Each row is a point on a landscape with many valleys, with its height.
A ball rolls from a point to the lowest of its 2 nearest points, and stops where none of them is lower. Distance is the straight distance between rows; heights are no part of it.
Z677 h=49.4: [120  69 151 132 158 159 146 128 131 183 155 151  82 152 120 152 181 129
 105 113 102 187 150 115 102 132 105 126 110 128 127 134 117]
Z141 h=62.0: [157 163 135 128 140 139 108 107 111 120 152 113  91 201 140 121  99 163
 121 136 163 123  88 124 136 140 108 125 123 151  91 181 173]
Z847 h=73.6: [155 141 113 162  94 139 160 118 102  62 154 117 122 142 146 132 163 142
 111 129 125 100  79 114  51 148 162  86 170 129 161 124 120]
Z310 h=25.8: [179 174 112 126 141  99 153 163 148 127 104 143 148 147 119 130 122 111
 128 162 193  87 181 144 165  85 146 158 140 101 117 111 144]
Z598 h=59.3: [ 87  95 161 159 155 152 126 107 133 158 149 153 100  66  95  81 151 128
 103 106  83 106 121  82  79 173  90 144 140 107 143 159 155]
Z675 h=48.3: [ 97  75 166  88 194 170 118 125 136 127 107 124 168  58 102 132  81 126
 173 114 132 114 142 128  84 138 100 134  75 126 152 121 122]
Z737 h=79.4: [148  95  91 135 114 114 183 159 129 128 155 127  97 170 145 132 169 119
 130 145 142 208 130 170 143 121 170 108 129 147 142 118 114]
Z854 h=81.0: [137 169 104 134 145 103  89 115  96 100 150  97 113 111 105 155  74 145
 160 112 156 130 137 110 122 122 117 168 117 137 148 149 183]
Z339 h=59.9: [144 129 144 136  85 147 188 123 110 146 121 132 100 139 136  91 205  88
  94 137 111 140 114 147 135 121 129  91 164 122 126  77  89]
Z503 h=56.8: [180 174 143 131 150 143 133 120 107 119 172 107  71 155 127  89  76 143
 135 145 162 142 112 139 121 152 102 109 153 149 107 158 147]
Z382 h=52.7: [ 81  42 118 146 146 131 134 125 130 167 152 165  77 135 119 119 196 127
 102 106  61 181 127 114  99 168 112 119 116 136 133 140 137]
Z818 h=68.5: [114 113 110 114 154  93  94 126 161  91 147 138 107 197 142 148 145 178
 101 123 190 152 124 143 162 149 172 134 113 162 123 165 142]
Z175 h=52.2: [158 151 152 120 118 132 118 133  97 174 104 134  92 145 112 125 128  90
 112 132  91 116 158 112 174 100  89 153 135 119 110  98 127]
Z305 h=77.7: [175 155 120 123 135 134 142 136  92 160 182 119  83 196 156 165  98 120
 147 128 143 199 148 145 148  77 114 145 125 170 106 115 158]
Z839 h=32.8: [ 96 182 104 127 117  62  94 151 105 112 160 137 163 140 111 161 144 129
 123 112  74  95 121  92 141 165 165 124 165 127 138 147 168]
Z389 h=78.8: [115 151  89 140 104  90  79 133  83  65 108 132 103 178 133 149 131 193
  96 155 157 100  69 143 157 162 164  77 121 140 147 145 123]
Z809 h=75.4: [138 150 126 161 102 115 111  90  49 109 141 104 118 141 118 171 100 112
 168 113  97  90  87  96  72 108 113 145 146 119 144 156 192]
Z782 h=23.0: [170 114 144 135 166 125 188 158 168 139 130 163 113 111  96 124 186 105
 107 155 145 112 188 145 100  99 139 139 132 112 136  93 102]
Z976 h=41.0: [118 106 184 108 182 150 137 132 136 136 106 111 151  42  86 140  80 127
 160 135 156 111 169 156 140 121 108 138  95 125 158  87  61]
Z391 h=54.0: [158 194 124 128  87 129 175 154 136 118 115 139 123 141 123  76 147 100
 106 162 136  66 133 117 113 145 122 108 201  90 105 107 101]
Z378 h=77.3: [172 133 130 145  95 145 173 110 123  69 141  91 117 116 141 135 147 141
 117 131 157 107 110 142  88 115 130  97 135 110 156  86  65]
Z64 h=70.6: [127 112 140 127 122 141 114 149 136 146  79 143  90 189 134 102 161 127
  66 159 130 126 118 145 209 130 128  89 117 129 108 123  69]
Z357 h=85.2: [131 109 118 163 135 128 169 133 139 143  92 135 118  43 121  57 146  80
 131 162 108 123 148 173 139 120 133 115 154 102 152  73  90]
Z561 h=44.8: [126  98 143 117 158 141 111 135  72 162 105 136  74 104  83 172  94 144
 135 139 117 143 168 147 137 101  90 136  80 126 158  66 108]
Z795 h=31.5: [193 181 128 124 112 132 151 133 132  93 110 150 150 189 141 140 162 120
 104 172 203  67 157 120 126 103 130 132 138 105 107 120 137]
Z271 h=33.5: [130  94 152 141 159 174 206 115 172 148 186 112 118 151 133  76 157 130
 130 129 137 199 106 151 100 151 116 105 143 150 118 143 119]
Z201 h=75.2: [116 154  72 140  95  85 114 143 132  91 102 117 159  72 117 112  92 124
 148 135 156 107 118 137 131 129 181 122 151 104 143 114 141]
Z567 h=21.4: [109 120 123 152  91 115 110 112  54 146 142 114  59  93 101 158 136 117
 117 102  66 139 145 124 116 101 121 131 111 122 157  92 104]
Z743 h=41.4: [191 171 159 117 139 143 191 111 161 126 147  92  88 126 134  82 108 109
 150 160 178 121 142 162 150 102 116 117 182 121 117  92  94]
Z291 h=31.1: [ 74  30 139  99 154 131  93 117 183  79  91 123 176 132 116 153 136 188
 132 117 166 133  99 146 115 154 132 109  76 171 148 147  89]
Z307 h=72.6: [135 146  92 164  67  98 108 118  18 125 114 123 115 147 160 150 141  97
 145 130  72  99  70 110  83 128 112 120 131 115 142 127 197]
Z797 h=65.1: [137 125 159 126 108 169 176 128 151 164  99 139  91 154 108  84 198  97
  93 160 113 148 130 151 193 129 119 103 123 123 108  99  56]
Z950 h=71.8: [169 164 106 145 119 131 152 116 127  96 162 117 140 152 156 143 111 116
 146 112 148 121 130 103  70  93 129 155 160 117 129 153 176]
Z801 h=62.2: [ 83 146 138 153 132 131 114 114 108 126 136 131  96  57 112  89 143 123
 102 101  53  79 120  70 113 167 102 127 153 111 146 145 127]
Z672 h=32.0: [108  75 141 131 166 128 117 134 151 109  90 121 119  64  79 138 114 151
 121 141 154 122 145 162 114 131 128 136  99 119 178 109  68]
Z55 h=77.9: [102 164 131 134 121 114 121  95 102 130 240  96  63 174 134 139 119 178
  99 105 123 177 117 132 147 154 145 108 129 171 113 146  98]
Z261 h=29.6: [138 145 203 103 185 157 134 116 140 159 170 104  83 100  88 114 102 130
 125 130 130 124 156 117 136 131  93 136 127 137 125 108  85]
Z460 h=18.2: [166 155 188  99 162 179 147 113 138 144 120 113 116 118  94 106 107 132
 135 147 151  88 128 121 114 135  76 120 136 115 116 121  94]
Z888 h=13.5: [165 115 138 126 140 121 159 141 179 143 114 159 148  93  96 128 148 131
 123 147 177  82 200 132 109  97 162 160 128  97 143 116 127]
Z539 h=54.4: [ 99  80 143 116 147 167 106 123 113 110 129  85 157  63 139 148  75 146
 156  90 110 152 102 149  99 139  96 130  76 140 149 129  92]
Z520 h=57.2: [159 173 126 130 103 145 158 116 156 131 132 122 159 117 182  57  68 102
 161 142 136 117 105 140 104 128 121 112 178 107 100 162 149]
Z159 h=39.7: [ 81 172 106 126 105  82  61 134 101 141 132 127 137 115 111 154 126 119
 137  90  87 127 130 106 180 142 158 139 130 129 130 130 147]
Z73 h=49.3: [169  79 145 123 130 164 167 148 126 154  77 142 147 143 143 127 146  96
 145 166 145 164 138 192 165  79 104 118  88 134 126  66  90]
Z806 h=79.7: [ 92 103 129 141 170 128 127 140 174 139  90 141  95 108 107  38 147 135
  89 160 125 132 123 161 188 172 133 104 118 147 123 133  81]
Z670 h=64.1: [147 157 115 135 146 118 126 157 128 153 109 176 117 160 100  92 167 113
  91 171 134  71 160 109 137 160 106 136 167  87 106 156 171]
Z630 h=69.2: [125 180  96 117 123 110 126 160 130 108  90 116 115 123 124  74 102 114
 128 174 145 124 115 171 183 150 146  85 145 120 120 121 102]
Z689 h=40.5: [125 117 123 150 130 125 178 118 124 169 192 122  82  65 144 111 135  87
 155  90  71 176 158 122  81 116 113 145 178 126 130 116 161]
Z957 h=32.2: [162  96 151 125 167 147 170 146 116 151 118 155  55 125  75 145 191 131
  99 167 138 131 185 159 136 115 119 129 140 120 139  74  77]
Z101 h=56.2: [139  80 157 102 115 178 153 140 104 135 103 113 175 151 168 182 118 125
 155 124 136 177 122 168 157  70 112 107  72 148 115  95  76]
Z346 h=71.7: [128 176  82 120  79  99  99 128 130  67 118  83 184  71 136 126  46 140
 159 117 173  82 104 139 127 123 165 123 153 120 145 129 129]
Z240 h=87.6: [119 113 114 164  93 143 157 120 107 168 109 121 113  46 148  80 147  79
 145 123  47 159 119 147 138  98 113 116 130 116 138  66  85]
Z267 h=66.7: [103 158 160 137  93 131  79  89  89 120 151  88 123  89 111 185  99 163
 119  83 106 101 114 114 150 108 136 146  94 141 136 125  70]
Z974 h=75.3: [190 143 150 120 112 146 149 131  92 177 156 123 115 170 158 156 122  71
 163 107 124 161 153 124 134  65  94 151 146 120  97 115 163]
Z710 h=12.1: [ 61  13 105 113 174  91  77 118 151 136  75 157 112  89  87 129 136 167
 129 116 123 158 132 128  89 159 101 143 107 151 165 128 174]
Z751 h=57.1: [152 108 158 112 148 168 110 132 134 199  91 154 101 195 113 153 156  99
  96 131 109 125 149  95 161 113  92 147 107 128  79 132 159]
Z161 h=21.7: [ 87   8 121 107 162 118  87 131 180  90  85 146 148 115 114 128 144 176
 134 112 148 159 105 158  86 165 128 126  87 162 158 135 147]
Z662 h=76.8: [149 109 109 137 124 137 193 137 154 122 178 110 149 137 166 136 134 106
 163 119 151 198 121 154 115  94 149 146 134 158 132 134 125]
Z614 h=67.0: [123 200 135 128 116 110 119 126 135 139 137 177 162 138 107  98 147 108
  96 135 119  46 150  68 126 168 130 132 172  96 101 164 141]
Z27 h=69.9: [157 111 144 102 130 165 116 132 112 157 127 126 192 175 178 197 120 107
 166  95 119 154 119 117 104  86  81 156  85 133  80 148 184]
Z262 h=46.5: [124 158 121 128 107 119  98 127  93 159 145 130 110 157 135 147 141  99
 118 109  82 152 132 108 155 119 133 135 126 136  98 145 139]
Z580 h=81.8: [100 133  89 150 115  90  67 128  63  79 113 118  78 193 119 169 118 177
 109 137 138 135  75 139 133 142 157 112 116 158 142 167 175]
Z488 h=65.2: [144  91 156 107 143 151 130 126 120 159 100 126 176 107 144 165 132  91
 151 114 104 127 141 125 125  97  90 141  99 123 132 100 125]
Z328 h=81.7: [111  84 102 142 106 130 148 117 125 125 149 118  97 146 135 153 161 152
 119 133 128 198 121 151 142 127 160 110 111 147 140 117  70]
Z336 h=69.3: [184 139 143 116 141 142 147 125 133 115 159 131 175 154 151 193 137 120
 140 123 162 112 168  89  79  82 140 174 126 123 128 124 183]
Z500 h=56.0: [137 184 148 127  72 120 100 121  79 127  98 122 129 177 130 127 130 123
 108 145 107  65 104 117 195 120 127  99 121 122 105 123  90]
Z252 h=45.5: [136  93 160 117 145 155 178 136 121 177 185 140 102 187 129 189 175 126
 122 112 138 189 163 125 104 102 107 135 120 152  95 112 115]
Z179 h=39.1: [131 116 156 113 172 135 116 125  90 164 162 113  63 137  97 165  92 146
 120 126 127 168 162 153 148 116  99 129  94 145 136 112  92]
Z657 h=82.6: [144 136 125 139 138 142 146 117 147 114 129 154 142  91 117  98 144 139
 106 138 139  57 138  90  50 136 125 153 140  91 157 148 139]
Z343 h=85.8: [142  86 136 137 139 166 171 124 170 140 134 144 186  77 154  99 136 115
 145 111 103 139 125 112  56 114 113 155 143 103 135 129 155]
Z998 h=63.7: [114  83 105  98 132 127  94 138 139 143 101 128 165 143 154 189 105 110
 161 100 155 188 136 126 157 108 129 163  94 152 112 130 162]
Z264 h=47.7: [127 203 113 124 123 101 125 136 140  74 188 133 161 145 132 143 104 162
 129 124 154  79 123  91  97 155 177 136 171 124 110 167 160]
Z445 h=80.0: [131 127  97 129 148 104 130 142 121 157 169 118 100 172 153 140 109 115
 150 127 138 238 143 155 177 119 132 143 114 167 100 151 169]
Z656 h=74.2: [150 151  95 145 115 120 170 138 144 103 198 108 127 138 184 124 113 111
 168 106 127 169 123 119  79 115 151 140 166 143 136 142 176]
Z617 h=44.1: [106 100 177 113 139 170 156 115 174 125 157 123 153 184 172 160 154 154
 118 122 160 165 101 147 161 113 140 109  86 160  96 133  75]
Z915 h=31.4: [124 147 158 143  75 119 115 102  43 136 146 105  87 117 115 151 142 121
  97 101  58  88 130 110 148 112 133 102 146 110 136  78  69]
Z28 h=19.6: [181 140 121 123 123 139 162 134 181  73 105 129 187 171 172 138 136 159
 109 163 212  95 112 136 106 107 161 135 121 121 115 135 133]
Z170 h=66.3: [135 199 112 138 124 106 104 120 100 105 174 112 117 226 163 157 116 161
 125 133 151 127  82 118 138 149 151 116 141 154  91 175 191]
Z965 h=59.5: [109  54 128  87 185 148 127 142 136 127 149 132 158 146 154 197 103 139
 182 103 174 191 139 136 105 120 123 141  73 175 118 130 140]
Z596 h=66.2: [143 123  88 146  74 134 120 151  86 116  88 139 115 177 166 129 155 108
 107 141 111 158  94 150 151 118 139  91 121 129 135 104 118]
Z37 h=49.6: [158  99 144 118 132 132 111 142  96 136  78 135 102  86  79 149 131 132
 102 150 119  81 162 143 127  92  84 135  96  97 173  62 105]
Z398 h=39.9: [167  81 168 121 144 169 181 133  98 166 153 129  75 153  97 195 173 132
 122 148 140 160 182 147 114  86 124 132 113 140 132  69  72]
Z181 h=62.1: [169 181 132 128  89 136 162 116 152 109  92 112 167 102 165  71  82 119
 155 137 156  77 130 140 121 115 120 123 158 100 119 139 104]
Z394 h=70.7: [110 192 114 129  88  96 103 124  81 107 181 122 121 211 157 182 158 150
 108 122 108 115  87 107 142 134 173  97 141 159 104 143 135]
Z153 h=76.4: [168 173  99 120  76 109 131 128 108  85 129  93 167 125 187 170 106 119
 154 115 143 135 121 142 155  65 156 139 118 133 131 101 108]
Z885 h=61.3: [146 140 154  94 143 139 127 126 155 158 117 143 147 178 118 177 169 122
  78 137 143  80 172  83 162 109 125 171 100 122  90 135 124]
Z49 h=56.9: [ 76  85 161 132 160 141 132  99 194 118 144  96 175  59 111  78  79 140
 162 120 152 150 124 154 127 157 151 135 104 131 132 146  78]
Z470 h=74.1: [129 178  68 131 124  83 138 168 139  73 121 134 133 125 125 116 113 153
 126 174 189 110 133 152 141 149 172  90 162 125 154 118 109]
Z608 h=31.2: [195 180 190 109 128 162 172 121 133 136 107  98  95 163 112 124 113 124
 128 163 177  88 141 136 147  97  86 117 141 120 112  77  85]
Z639 h=51.4: [122 169 121 127  85 112 122 136  84 139 164 139 141 159 145 196 174  85
 123  96  62 113 150  80 133 107 166 149 139 131 121 126 137]
Z569 h=13.0: [ 99  91  94 129 150 108 114 119 191 120  55 135 157  78  95  89  98 128
 149 150 187 144 146 179 160 143 161 129 118 108 128 108 119]
Z250 h=41.9: [120 178 104 122 116 124 108 112 141  80 137 123 169 125 118 138 111 162
 110 118 175  68 124 102 113 141 165 160 132 113 133 159 147]
Z999 h=54.5: [139 101 161  72 185 195 155 136 132 159 144 133 162 162 178 152  96 114
 175 124 159 186 127 148 112 107  93 118  76 168  98 137 134]
Z76 h=69.8: [153 144 105 161  66  89  79 121  46 127  79 128 169 153 168 153 133  78
 157 113  81  92  80 113 147 103 125 132 119 118 129 112 179]
Z930 h=61.4: [111 138 132 125 161 104 125 144 163 161  98 193 114 112  67  97 144 112
  89 147 139  72 192  98 126 155 123 166 140 101 122 161 163]
Z636 h=33.1: [109 115 115 137 174 106 102 118 114 140 133 159 120  76  78 118 101 134
 132 104 113 111 156  84  84 140  94 176 149 111 155 161 223]
Z712 h=71.6: [125  63  87 154 123 131 103 121 102  97  57 157 144  97 127 122 143 152
 114 133 106  81  99 115  65 125 102 135 114  98 165 121 193]
Z109 h=55.4: [167  92 144 149 103 169 206 135 124 142  95 141 137 138 163  88 197  80
 130 148 130 160 121 151 128  84 111 112 134 115 118  70  92]
Z774 h=72.8: [192 159 169 105 120 159 121 118  89 175 105 119 148 176 139 178  96  73
 161 114 111 126 140 110 123  69  66 160 113 121  94 114 181]
Z58 h=61.2: [120  81 150 111 109 164 142 133 124 175 110 117 179 113 171 176 119  85
 178 108 100 187 135 144 151  84 102 137  73 140 102 108  95]
Z413 h=68.2: [157  74 165 113 155 187 156 147 159 164  68 156 175 158 141 142 184  91
 111 127 125 122 145 116 111 109 101 123 104 116 125 108 110]
Z7 h=65.0: [127 152 169 112 127 134 100 105 138 132 122 143 136 152 106 139 166 118
  83 135 106  50 140  76 155 138 115 153 123 107  98 160 100]
Z199 h=48.6: [126 214 160 120  66 113 110 115  86 126 136 110 148 175 140 156 172 128
  83 121 100  41 115 101 175 135 134  95 150 109  99 108  57]
Z142 h=78.9: [ 43 106  75 128  94  93 119 141 146 140 170 108 125 116 136 135 156 131
 144 101  64 202 114 119 153 176 186 121 126 155 164 122 127]
Z385 h=45.4: [121 149 120 148 133 108 159 125 148 140 170 137 102  76 114  93 130 107
 133 110 101 142 160 121 101 134 144 154 153 122 153 142 134]
Z872 h=75.1: [122  51 125 102 177  95 105 143 147  87 137 131 104 147  98 185 152 201
 121 136 196 158 163 157 121 123 156 142  97 156 168 128 113]
Z925 h=24.8: [104  94 157 129 155 167 191 121 194 162 188 128 153 134 149  97 162 108
 134 110 105 186 126 123 128 148 133 127 125 146 110 158  92]
Z537 h=63.8: [101 138 121 103 150 112  91 129 153  96 119 113 116 165 150 113 114 156
 107 139 168 153 106 166 191 144 156 123  99 161 111 168 124]
Z805 h=61.9: [158 120 109 144 103 123  91 149  66 141  41 149  86 191 140 133 132 115
 107 149 115 121 106 149 170 119 111 113 113 131 116 127 138]
Z114 h=82.9: [105 115 117 158 167 121 162 149 174 157 105 154 109  75 101  33 141 104
 128 160 128 150 160 175 157 147 157 125 137 118 135 115 105]
Z464 h=80.3: [150 149 150 127 118 133 156 120 154  94 162 107 133 102 117 144 151 133
 106 117 134  69 135  96  92 106 132 134 142 106 140 117  84]
Z626 h=54.3: [123  88 143 115 164 141 101 146 150 147  28 174 130  82  75 131 158 130
 102 153 118  61 171 119 144 122  98 145 101  92 139  98 123]
Z36 h=73.8: [110 169  78 125 129  88 139 170 149 146 176 139 150 140 152  82 114 106
 144 126 113 183 118 136 148 165 166 107 187 141 141 144 172]
Z771 h=60.9: [124 116 158 124  99 164  87  98 103 115 127  83 157 105 151 163  87 131
 141  93  97 138  97 129 140  92 114 110  84 132 117 125  80]
Z149 h=29.4: [109  99  87 147 108  87 137 134  73 151 166 118  82  69 125 180 120 115
 164 102  82 177 166 126 109  98 143 158 120 126 163 107 139]
Z652 h=29.3: [130 103 108 134 145 140 111 135 144 111  48 119 140  73 133  79  75 131
 148 149 162 154 111 168 146 121 105 126 102 115 144 108 133]
Z892 h=24.6: [121 216 128 122 109  77 118 146 114 128 196 142 175 143 142 152 137 119
 143 118  66 102 110  99 114 146 137  95 214 130 115 137 160]
Z51 h=67.1: [150 121 126 107 149 124 111 134 136 139 149 125 173 146 143 213 123 117
 147  88 153 149 146  97 109  80 136 180  92 141 116 140 185]
Z454 h=62.5: [146 200 124 128  73 122 108 143  96 107  87 112 127 134 141  89 116  99
 116 162 115  76 114 143 196 122 110  77 148 106 128  85  68]
Z831 h=39.8: [142 107 152 113 174 173 118 138 138 167  73 119 129 103 129  83  95 112
 161 161 134 157 125 168 150 134  87 115  96 132 116 112 107]
Z658 h=70.8: [125 199  87 121 140 104 125 162 124 117 159 140 140 188 166 111 104 128
 117 160 144 144  95 137 148 168 146  94 175 143 114 161 177]
Z440 h=41.5: [131 192 120 120 102 118 169 133 162  87 184 133 154 115 145 114 111 137
 140 114 130  69 142  97  77 144 162 113 205 111 139 157 131]
Z519 h=38.2: [144 169 136 113 126 111 108 127 142 135  86 118 137  67  78  87  51 125
 143 161 168  44 172 121 138 125  94 159 134  90 122 133 125]
Z959 h=75.7: [ 81 103 127 126 122 140 124 146 173 151  67 147 135 136 155  66 175 121
  83 153  99 127  94 141 188 163 136  87 120 133 104 155  83]
Z374 h=66.8: [154  84  92 152  79 117  76 129  60 125  32 146 154 149 150 154 147 107
 135 118  94 107  82 117 128  93 107 132  92 108 137 100 177]
Z302 h=63.2: [ 70  96 133 120 138 125  68  97 200 110 103 111 183  65 101  92  71 140
 140  96 152 136 120 122 142 165 141 148 113 128 119 157 121]
Z388 h=70.0: [139 125  90 162  82 112 124 135  90  82  96 133 127 125 151 119 155 124
 116 125  95 128  78 145  92 131 141  90 126 110 151 102 124]
Z119 h=65.7: [ 78 169 117 136 117 104 115 131 118 116 151 125 125  71  85  91 125 136
 105 123  66  76 114 104 126 187 137  94 173 116 153 130  93]
Z219 h=76.5: [ 61 129  93 119 125  84 119 166 164 147 170 131 139 137 133 102 131 113
 141 115  94 204 124 139 168 194 179 103 140 143 128 143 133]
Z655 h=42.0: [ 91  71 172 102 156 173 113 116 170 107  93 119 188 132 158 150 142 174
 127 121 147 132  88 147 144 145 124 115  79 150 117 146  55]
Z855 h=19.9: [ 61  37 107 128 159 106  67 111 158 142  95 156 133 124 114 123 149 154
 128  94  92 154 113  98  94 168 109 148 109 150 127 172 199]
Z529 h=74.5: [ 69 155 103 136 121  82  86 132 131  51 119 131 129 134  95 127 131 191
  81 145 147  83  90 129 165 195 162  78 134 137 151 151  83]
Z927 h=80.9: [129 144 154 137 135 157 151  92  97 136 220  85  47 146 135 126 119 154
 128 107 115 198 114 135 128 128 127 111 137 146 120 141  92]
Z435 h=49.8: [165 170 140 116 130 169 168 123 143 112 154  87 100 132 161  62  73 113
 155 141 149 143 108 150 144 129 105 114 163 144 102 128 119]
Z741 h=38.8: [139 117 146 105 192 121 114 115 141 125 166 138 139 106  89 154  68 157
 131 129 170  99 172  99  71 138 112 183 133 113 153 163 202]
Z776 h=35.1: [149 119  95 145 104 107 168 142  93 160 180 126  90 106 162 140 141 102
 180 108  93 195 156 132 114  81 131 142 148 131 148  94 152]
Z716 h=40.2: [147 110 147 145 160 160 175 125 171 144 156 141 117 123 130  46 126 135
 124 137 145 153 121 139  73 160 125 119 158 133 141 158 143]
Z734 h=57.4: [185 163 119 144 102 125  90 136  64 162  65 130 101 171 126 132  94  90
 127 156 120 113 125 132 163 100  80 128 121 117 105 113 164]
Z74 h=74.4: [101 180 137 145 110 126 124 104  86 118 193 104  71 199 133 165 160 166
  87 109 114 129  94 115 138 149 162  98 149 166 113 141  95]
Z441 h=69.6: [134  77 100 140 106 105  85 128 100 111  15 167 151 129 118 156 163 131
 109 151 123  74 125 104 100 119  94 141 114  97 142 129 207]
Z497 h=82.7: [ 89  49  69 133 116  99  79 131 105 138  97 148  86 150 131 171 157 159
 134 101 102 187 121 136 129 133 143 127  89 161 135 142 163]
Z841 h=56.3: [100 145 159 110 134 150 108 111 170 129 112 117 144 170 162  95 116 145
 106 133 147 143  87 136 224 143 127 113  97 158  78 160 103]
Z681 h=32.3: [133 174  96 117  79 115 134 138 165  59 117 122 217 136 152 129 114 160
 119 147 195  66 111 122 116 131 187 113 136 114 118 141 116]
Z164 h=78.1: [147 178 120 157 130 122  94 101  51  99 152  96  82 133 103 157  55 147
 172 133 119 110  89 111 106 122  99 142 147 133 142 155 189]
Z989 h=44.2: [148 156 143 116 147 105 128 118 162 137 129 159 156  93  75 114  64 139
 129 150 180  71 195 122  98 125 125 181 142  97 132 165 186]
Z996 h=47.4: [176 145 142 140 131 161 180 141 159 121 115 140 112 151 126  56 156 119
  93 185 173 112 113 140 103 150 116  96 166 118 120 136 118]
Z33 h=68.4: [ 86  97 131 102 152  90  82  89 214 116 167 122 178 114 102 100  90 152
 156 104 191 148 161 124 136 162 178 178 110 135 125 153 143]
Z427 h=72.7: [140 172  96 139  64  93  98 140  91  96  92 119 188 148 183 175 113  88
 166 105 132 111  98 109 147  92 153 128 126 134 115 120 175]
Z459 h=56.1: [ 82  74 111 160 138 141 140 120 163 142 146 155 107  83 119  85 190 144
 108 101  66 144  95 105  75 173 124 133 124 130 153 134 142]
Z14 h=47.6: [133 112 166 102 160 204 137 125 129 167 110 115 115 161 139 107  99 111
 141 129 116 179 110 140 146 131  72 111  96 148  90 133 123]
Z768 h=40.4: [124 193 179 135  74 129 122 110  65 114 149 116 111 125 116 141 172 112
  98 119  72  44 120  82 136 141 118  98 173  99 120 111  89]
Z666 h=83.6: [147 137 151 134 132 148 142 115 112 158 210 103  85 152 144 125 124 121
 161  94  91 180 113 116 102 123 107 128 146 162 102 168 153]
Z154 h=80.8: [ 74  71  70 148  92  99 125 139 127 140 162 131  96 121 138 164 165 149
 152  83  74 198 111 107  98 154 165 139 109 164 163 143 159]
Z144 h=34.1: [135 195 121 145 106 112 160 125 120 103 192 125 137 116 145 136 127 112
 133 108  67  89 124  92  74 142 150  99 229 100 132 120 135]
Z826 h=35.6: [101  88 161 112 138 172 172 117 166 170 201 114 159 172 178 136 140 142
 139 116 128 205 118 145 149 115 140 131  83 174  89 144  85]
Z587 h=27.7: [109 114 113 130 139 100 116 122 172 124  56 131 140  48  63  81  77 144
 130 153 187  77 169 152 148 143 146 140 109  91 130 121 103]
Z903 h=51.1: [ 91  93 136 145 167 127 152 114 179 144 153 123 143  45 118  86  95 127
 165 110 124 166 154 147 101 124 144 152 123 130 150 139 113]
Z533 h=22.4: [ 84  56 145 113 192 123  82 134 155 119  54 147 108  54  74 108 110 163
 119 139 139 120 145 147 108 155  95 136  91 106 175 107 136]
Z595 h=70.2: [ 80 179 105 130 125  69  94 155 126  89 151 129 129 126  89 122 138 176
  90 144  91  99  90 129 146 208 164  75 170 121 159 138 100]
Z104 h=66.5: [143 167 135 133  91 131 118 108 130  86 102  78 164  69 149  92  49 122
 148 119 132  85 107 130 128 113 106 130 139 103 127 128 107]
Z13 h=58.6: [ 91 103 115 118 138  98  89 134 166 140  63 171 150  85  75 103 150 124
  94 131 140  77 165 106 156 152 131 162 133  93 122 145 167]
Z169 h=72.1: [126  91 102 126 156 106 122 131 174  72 132 140 123 154  99 139 166 183
  98 129 177 121 131 139 120 152 166 130 110 142 163 145 122]
Z275 h=84.0: [123 136 141 132 123 138 156 118 172 146 123 145 181  61 128  55 118 123
 107 130 112  73 143 112  67 133 136 142 149  85 141 152 149]
Z516 h=27.2: [ 79  85  93 136 142 100  82 121 145 143 106 178 135  80 109 106 143 121
 127 102  91 124 121  97  95 141 123 165 133 105 129 142 228]
Z641 h=82.3: [114 152 103 121 122  99 111 123 115 122 178  99 108 132 140 156  77 150
 168 106 149 205 127 136 150 119 136 154 109 165 122 152 162]

Where does a ball stop that starts at each point below?
Z998 | Z569
Z169 | Z925
Z771 | Z710
Z302 | Z567
Z598 | Z888
Z346 | Z460
Z872 | Z925
Z470 | Z567
Z33 | Z567
Z154 | Z460
Z394 | Z460

Two balls start at each pair of points below. Name the first point that both come to, or write never.
Z357 and Z388 | never
Z55 and Z580 | Z170
Z7 and Z464 | Z175
